Points on a hilly landscape, in no order, each with its height.
From any point a ball rolls to the lowest of the 3 points nearest to it. It stops when none of these is lower. Distance is the straight distance between rows; heights are no part of it.
q_957 (h 62.9): [ 91  90 137  88 136 117 152 137 156 118 122 139 154 146 169 127 119 159
 146 151 107 146 141]
q_508 (h 34.0): [ 87 144 194 175 115  71 143 140 166 104 111 189 155 115 132 105 118 116
 135 178 238 123 133]
q_353 (h 64.9): [168 133 116 134 124 167 120 176  87 142 165  92 139 166 172 167  94  92
  93 104  98  91 180]
q_342 (h 51.6): [162 136 111 121 150 175 114 138  90 161 136  95 115 115 133 147  89  65
  99  98 138 126 153]
q_692 (h 23.0): [143 133 152 143 123 161 122  91  84 114 144 108  96 101 120 106 180 120
  78  78 119 133 110]
q_990 (h 57.8): [ 72 121 105 161 165 117 181 111 122 108  86 144 152 123  81 102 211 136
 112 122 106 204  39]
q_711 (h 70.8): [158 120 111  90 138 104  97 137 134 169 137 119 131 152 211 178  48 107
 155 146  87  63 220]
q_649 (h 39.4): [135 125 151  96 118 179  91  80 112 154 122 102  78  92 107 123 179 123
  61  55 111 126 110]
q_656 (h 68.0): [140 147 120 116 113  98 107 134 175 156 143 110 128 180 169 141  97 120
 170 170 130  88 160]
q_274 (h 49.4): [110 156 174 216 116  73 149 143 171 101 115 175 165 130 144 108  96 108
 145 185 245 115 120]
q_119 (h 49.9): [123 139 131 155 138 156 132 103  93 108 126 129 132  77  95 123 191 132
  84  58  97 158  86]
q_618 (h 19.4): [ 97 110 149 107 130 100 132 125 166 116 146 173 156 104 134 122 125 150
 152 162 137 146 141]
q_634 (h 57.0): [141 117 143 118  95  99 113 127 181 146 158 135 153 181 169 101 114 153
 154 165 117 127 129]
q_495 (h 32.7): [152 124 117 165 143 138 146 112  76 102 118 114 116 139 127 138 131 138
 119 120 103 128 113]
q_194 (h 55.5): [149 128 128  63  77 194  80 123 100 143 119  78  74  75 107 149 146 147
  79  86 112 138 147]
q_746 (h 22.1): [106 148 182 164 113  84 141 136 176 109 128 184 148 106 103  99 126 128
 134 175 205 133 145]
q_672 (h 30.3): [153 120 103 149 157 160 139 104  79 152 109 105 103 141 137 131  85 108
 107 104 115 152 134]
q_741 (h 52.1): [ 87 107 119 139 142 109 158 154 119 122 116 122 119 139 102 116 196 152
 139 144 121 145  73]
q_112 (h 55.2): [128 141 159 117  96 100 107 120 175 121 145 156 179 148 161 121 108 156
 159 190 139 115 154]
q_799 (h 30.9): [ 95 121 138 115 142  72 127 105 171 102 105 177 128 118  86 112 135 140
 175 165 145 143 100]
q_450 (h 61.2): [ 96 116 126 122 145 112 135 141 138 114 119 154 155 129 150 126 102 141
 151 140  92 137 129]
q_203 (h 52.0): [169 146 131  80  89 200  89 116  85 158 124  69  68  81  91 131 114 123
  81  89 128 147 141]
q_798 (h 33.3): [155 131 137 145 113 164 144  89  82 136 123 100  83 103 103 110 154 131
  85  60 121 131 126]
q_736 (h 57.1): [167 158 107 107 130 184  97 126  88 148 135  96 124 114 113 151  90  70
  97  85 129 134 151]
q_283 (h 33.9): [ 90 107 128 106 137  86 126 117 178 127 112 168 130 110 104 115 128 150
 176 172 138 150 120]
q_467 (h 30.6): [130 101 127 180 155 135 145 143  72 107 125 133 130  96  99 123 190 129
 100  86 109 137  85]
q_468 (h 25.9): [ 82 118 134  92 140  95 139 130 179 119 131 174 154 109 123 128 120 161
 169 171 131 156 145]
q_485 (h 36.9): [140 128 157 110 127 165 101  79 101 134 109 121  87  92 107 119 173 117
  62  47 109 145  93]
q_888 (h 68.8): [146 155 105  92 123  84  89 153 163 170 130 124 120 155 173 135  73 121
 191 184 125  73 202]
q_288 (h 70.2): [153 154 126 115  88  84 106 114 181 150 144 134 150 184 166 112  94 149
 163 164 129  97 158]
q_575 (h 69.8): [131 156 124  81 114  75  86 113 173 152 121 147 126 164 172 106  91 104
 180 174 137  70 189]
q_606 (h 45.1): [125 165 167 175  98  67 110 140 168  92 150 166 206 128 133 104  96 122
 138 170 207  93 144]
q_807 (h 61.3): [121 100 105 121 151 110 155 132 103 105 102 129 142 131 125 137 110 159
 139 141 100 143 105]
q_542 (h 13.3): [159 138  97 143 163 172 156 111 102 158 113 106 102 153 126 131  76  96
 101 110 127 147 140]
q_578 (h 60.2): [121 108  95 148 139 117 145 117 105 113 102 140 143 142 127 123  97 152
 142 136  91 141 113]
q_793 (h 63.0): [157 126 120 140 128 160 136 180 117 147 149  91 131 172 176 161 113 105
 126 127 112  96 161]
q_198 (h 34.7): [113  96  95 153 143  96 145 146 102  85 119 125 129 111 109 132 146 160
 150 125 100 133  91]
q_869 (h 67.1): [152 153 156 136  90  75  97 110 175 129 146 165 179 151 163 103  93 140
 162 180 156  92 162]
q_378 (h 65.7): [132 119 109 122 137 133 141 171 133 153 146 100 123 170 182 163 123 102
 143 122 122 114 148]
q_662 (h 24.3): [ 88 139 150 115 136  84 128 112 166 106 118 199 124 112  87 110 139 136
 148 169 181 152 124]
q_600 (h 54.7): [ 99 119 107 160 178 128 169 130 122 126 108 136 145 119  80 107 213 112
 117 107 118 176  53]
q_916 (h 57.7): [124 157 159 149  85  58  95 133 173 103 135 177 197 136 138 105  91 112
 154 165 183  94 176]
q_865 (h 63.5): [112 112 127 106 146 139 150 136 162 140 135 127 135 168 177 140 127 145
 131 143 115 122 134]
q_326 (h 63.9): [130 126 128 122 143 159 155 166 145 165 141 109 129 171 180 145 119 109
 126 141 120 110 132]
q_83 (h 60.0): [108  97 114 125 157 110 147 112 127 124 104 138 153 131 141 139 109 149
 142 144  92 142 128]
q_941 (h 44.4): [161 132 115 154 144 152 153  91  78 127 125  93  88 139 103 125 115 132
 105  99 134 145 126]
q_867 (h 40.0): [160 112 102 166 128 154 144  92  86 127 121 106  96 131 107 119 137 141
 103  73 120 140 117]
q_503 (h 64.2): [160 130 102 131 122 139 125 166 101 158 159  89 128 169 179 178  85 108
 138 128 112  63 170]
q_790 (h 72.2): [145 158 128  97  98  84  85 108 180 140 140 148 162 174 160 118 110 123
 172 174 147  66 182]
q_95 (h 69.9): [151 128 111  85 126 107  99 156 141 160 143 117 139 154 192 172  54 105
 171 155  96  57 200]
q_891 (h 34.2): [104 128 139 134 119  75 126  92 160  90 110 171 117 124  85 112 147 165
 180 167 157 148  94]
q_165 (h 35.7): [134 115 102 133 156 162 141 122 105 145 119 106 117 164 158 131  91  98
 103 108 109 150 145]
q_461 (h 56.5): [149 114 128  76  94 198  91 101  83 152 118  78  60 100  93 144 158 121
  73  77 130 131 128]
q_252 (h 56.4): [ 66 100 136 143 154 109 158 133 142  91 118 164 150 146  84  89 228 152
 127 143 115 152  48]
q_176 (h 36.0): [ 91 116 118 111 143  89 126 144 170 118 117 153 144 108  85 128 110 158
 175 166 129 150 128]
q_918 (h 27.1): [ 89 144 156 101 129  85 124 137 181 103 121 190 138 111 107 117 127 139
 156 183 175 145 130]
q_335 (h 27.3): [123 111  97 165 143 127 168 143  83  97 114 118 120 124 119 128 162 162
 126 116 102 126 114]
q_379 (h 67.5): [171 141 120  78 120 188  87 121  79 146 169  96 128 103 128 130  66  76
  95  75 107 132 151]
q_726 (h 36.8): [137 139 131 127 131 150 120  85  90 122 125 123 100  87 115 132 179 112
  60  35 122 135 105]
q_163 (h 52.2): [164 154 114 101 133 195 115 124  93 154 130 102 103 114 121 147  81  89
 100  96 123 134 148]
q_849 (h 40.4): [156 142 115 124 156 170 130 120  88 153 117  94 117 121 122 149  83  78
  92 106 133 136 132]
q_661 (h 43.3): [ 98 139 169 122 105 102 143 138 176 110 162 156 173  90 140 109 117 153
 159 164 162 130 156]
q_569 (h 48.4): [ 73 109 112 147 144 102 141 144 149  96 110 142 129 150  74 101 198 175
 166 156 136 151  60]
q_96 (h 67.9): [146 115 109 126  93 128 119 170 141 155 149 101 123 182 177 171  96 117
 152 149 105  88 156]
q_612 (h 52.3): [115 118 154 118 101 106 143 119 181 134 160 138 157 147 166 120 114 163
 157 159 123 118 136]
q_882 (h 47.1): [126 146 100 170 157 136 127 114  98 119 129 125 133  70 100 129 185 104
 102  44 103 155  53]
q_482 (h 54.3): [ 88 111 121 133 163 117 177 152 132 115 116 134 136 135  90 109 221 144
 114 122 112 147  80]
q_315 (h 73.0): [155 162 144 112  93  92 104 112 177 140 149 146 168 176 160 116  97 142
 170 166 131 103 157]
q_164 (h 32.6): [139 123 146 130 113 172 121  72  93 139 118 111  87 112 108 118 181 123
  67  54 120 133 102]
q_613 (h 30.0): [137 117 122 160 162 151 156 115  74 110 135 129 118 106 120 120 176 125
  96  88 101 131 112]
q_135 (h 45.3): [ 93 105 111 148 125  93 138 154 129 101 112 130 136 127  98 124 153 180
 167 146 121 146  90]
q_98 (h 40.9): [153 136 121 127 111 189 110  96  81 142 123  84  58 101 106 119 117 123
  94  83 133 131 115]
q_41 (h 47.6): [118 124 168 119 107  98 130 127 182 121 168 156 173 125 145 113 115 166
 149 166 138 121 158]
q_705 (h 55.0): [122 155 173 195  96  58 108 155 172  94 118 179 185 121 125 113  66 105
 141 179 216  95 140]
q_332 (h 33.4): [108 163 171 163  91  70 144 137 169  92 145 170 171 109 131 109 108 127
 138 172 232 117 151]
q_651 (h 56.1): [136 101 100 139 182 141 161 128 123 156 103 129 127 155 163 139 100 104
 122 125  95 136 119]
q_605 (h 58.0): [144 119 122 129 154 167 154 168 117 152 141 116 128 152 167 157  98  84
 116 132 109 112 141]
q_617 (h 61.5): [103 102 130 109 138 123 149 118 141 137 133 134 159 157 170 140 112 148
 132 151  93 135 134]
q_427 (h 56.3): [132 122 125  57  81 200  86 110 100 143 113  69  57  83 100 160 170 146
  65  73 104 135 135]
q_328 (h 29.4): [ 96 136 176 134 103 101 125 133 187 116 138 177 159 103 115 110 127 138
 147 186 200 141 150]
q_153 (h 41.8): [155 137 138 110  99 168 109  99 102 123 126  83  62  97  94 115 172 122
  68  55 132 124 114]
q_230 (h 20.9): [136 123 116 170 129 128 155 140  85  99 130 116 119 120 120 120 177 147
 106  92 102 134 113]
q_117 (h 48.1): [135 144 154 126  81  91 117 118 179 105 174 158 185 125 131 105 110 145
 149 167 171 111 158]
q_658 (h 54.1): [172 134 138  73  73 204  81 118  97 145 134  55  70  71 115 141 123 150
  85  82 113 136 154]
q_218 (h 66.4): [135 121 135 128 132 137 140 156 146 151 148  97 127 191 181 157 116 134
 135 157 113 107 145]
q_368 (h 44.8): [174 133 119 107 110 184 111 115  89 146 133  66  91 103 100 139 113 111
 108  76 139 140 135]
q_167 (h 59.1): [158 147 112 129 150 179 138 150  99 154 136 113 122 124 144 160  93  57
 107  95 125 116 155]
q_365 (h 42.0): [ 99 118 120 136 138  98 133 134 145  96 108 156 127 148  78 125 159 173
 177 182 122 156  86]
q_2 (h 58.9): [118  91 108 136 165 123 150 116 115 130 110 132 144 153 165 130 102 136
 141 125  92 138 123]
q_719 (h 59.3): [ 73 103 111 172 163 107 161 122 143  91  87 148 157 137  93 116 228 127
 116 115 106 181  37]
q_809 (h 48.8): [175 141 115  90 102 195  88 110  92 152 133  77  92  89 100 137 100 100
 101  94 120 139 131]
q_770 (h 36.7): [101 106 145 132 133  89 128 129 166  93 109 180 120 139  75 128 168 180
 181 172 143 147  73]
q_884 (h 38.4): [172 126 132 142 107 181 125  96  80 146 127  95  63 115 105 125 130 123
  94  80 129 143 122]
q_487 (h 65.4): [168 136 110 129 109 149 111 174 101 156 137  97 134 156 185 172  49 128
 131 124 100  59 182]
q_696 (h 36.6): [117 158 176 147 106  92 118 127 177 116 152 186 183 107 135  98 107 135
 150 183 185 122 157]
q_727 (h 52.8): [165 144 120  93  88 182  76 119  94 155 140  77 102  92 107 131  76 109
 101  87 123 123 150]
q_753 (h 63.4): [172 138 120  89 134 196 100 141  95 141 157 100 142  95 138 150  89  83
  99  72 102 118 164]
q_458 (h 67.4): [146 129 125 115 118 122 113 157 161 163 145 101 133 179 173 161 123 130
 165 160 118  85 142]
q_65 (h 52.7): [105 137  96 179 159 137 142 140 124 125 104 123 128  99  88 101 203 116
 102  76 117 177  65]
q_823 (h 65.8): [180 123  94 124 130 120 102 160 109 160 136  97 134 177 187 184  46 123
 151 138  96  70 183]
q_899 (h 38.6): [ 82 116 125 111 133  90 125 126 154  99 112 170 125 113  83 118 136 165
 186 185 142 152 101]
q_180 (h 37.9): [137 136 124 156 154 152 144 119  69  97 126 125 109 100 108 118 180 128
  91  59 107 121 109]
q_350 (h 11.6): [ 82 136 177 149 138  82 161 119 179 115 113 196 142 115 110  85 143 127
 138 178 220 148 146]
q_9 (h 38.0): [112 124 101 168 172 111 155 173  87 107 119 114 122 110 106 121 207 137
 120 113 100 149  79]
q_322 (h 53.3): [ 81  95 119 140 141  93 163 151 115  99 126 123 110 126  93 131 180 172
 147 146 104 144  83]
q_810 (h 20.7): [ 76 125 125 108 139  96 125 127 167 109 112 162 155 116 119 126 119 150
 169 158 129 151 104]
q_906 (h 19.9): [ 90 130 167 128 121  84 140 106 158 109 104 196 123 106 106  94 130 128
 161 169 185 155 133]
q_127 (h 37.3): [147 117 100 158 151 153 145  97  90 125 110 103 118 150 140 139  99 123
 117 113 107 151 114]
q_863 (h 57.2): [135 138 135  68  96 186  91 106 111 143 106  90  54  95  90 136 159 121
  55  87 104 133 113]
q_706 (h 69.2): [158 136 101 104 120 105  96 162 138 165 137 110 126 154 191 160  82 117
 168 163  90  71 179]
q_708 (h 50.6): [ 80 107 132 125 116  85 151 115 156  94 126 152 135 150  88 111 219 165
 166 162 121 149  73]
q_35 (h 39.5): [123 140 117 155 169 136 145 144  80 103 127 142 118  82 105 114 200  99
 102  65 110 148  72]
q_721 (h 64.8): [160 136 120 115 146 184 134 171 107 150 164  97 121 135 158 149  94  78
  91 107 121  95 157]
q_238 (h 47.8): [137 124 105 138 167 161 152 143 123 164 122 106 126 172 165 128 106  87
 112 130 118 131 137]

For each start below, name the point where the ball stops.
q_916 -> q_350
q_117 -> q_350
q_461 -> q_692
q_727 -> q_692
q_719 -> q_230
q_252 -> q_799
q_427 -> q_692
q_823 -> q_542

Call two points neighbours if one is among the 3 nearest of the other. Go from one point of each pair to the other, from neighbour to neighbour, staying as low as possible. Name the highest point that can't be avoided.
q_692 and q_542 -> q_941
q_618 and q_230 -> q_135
q_799 and q_618 -> q_283
q_542 and q_230 -> q_127
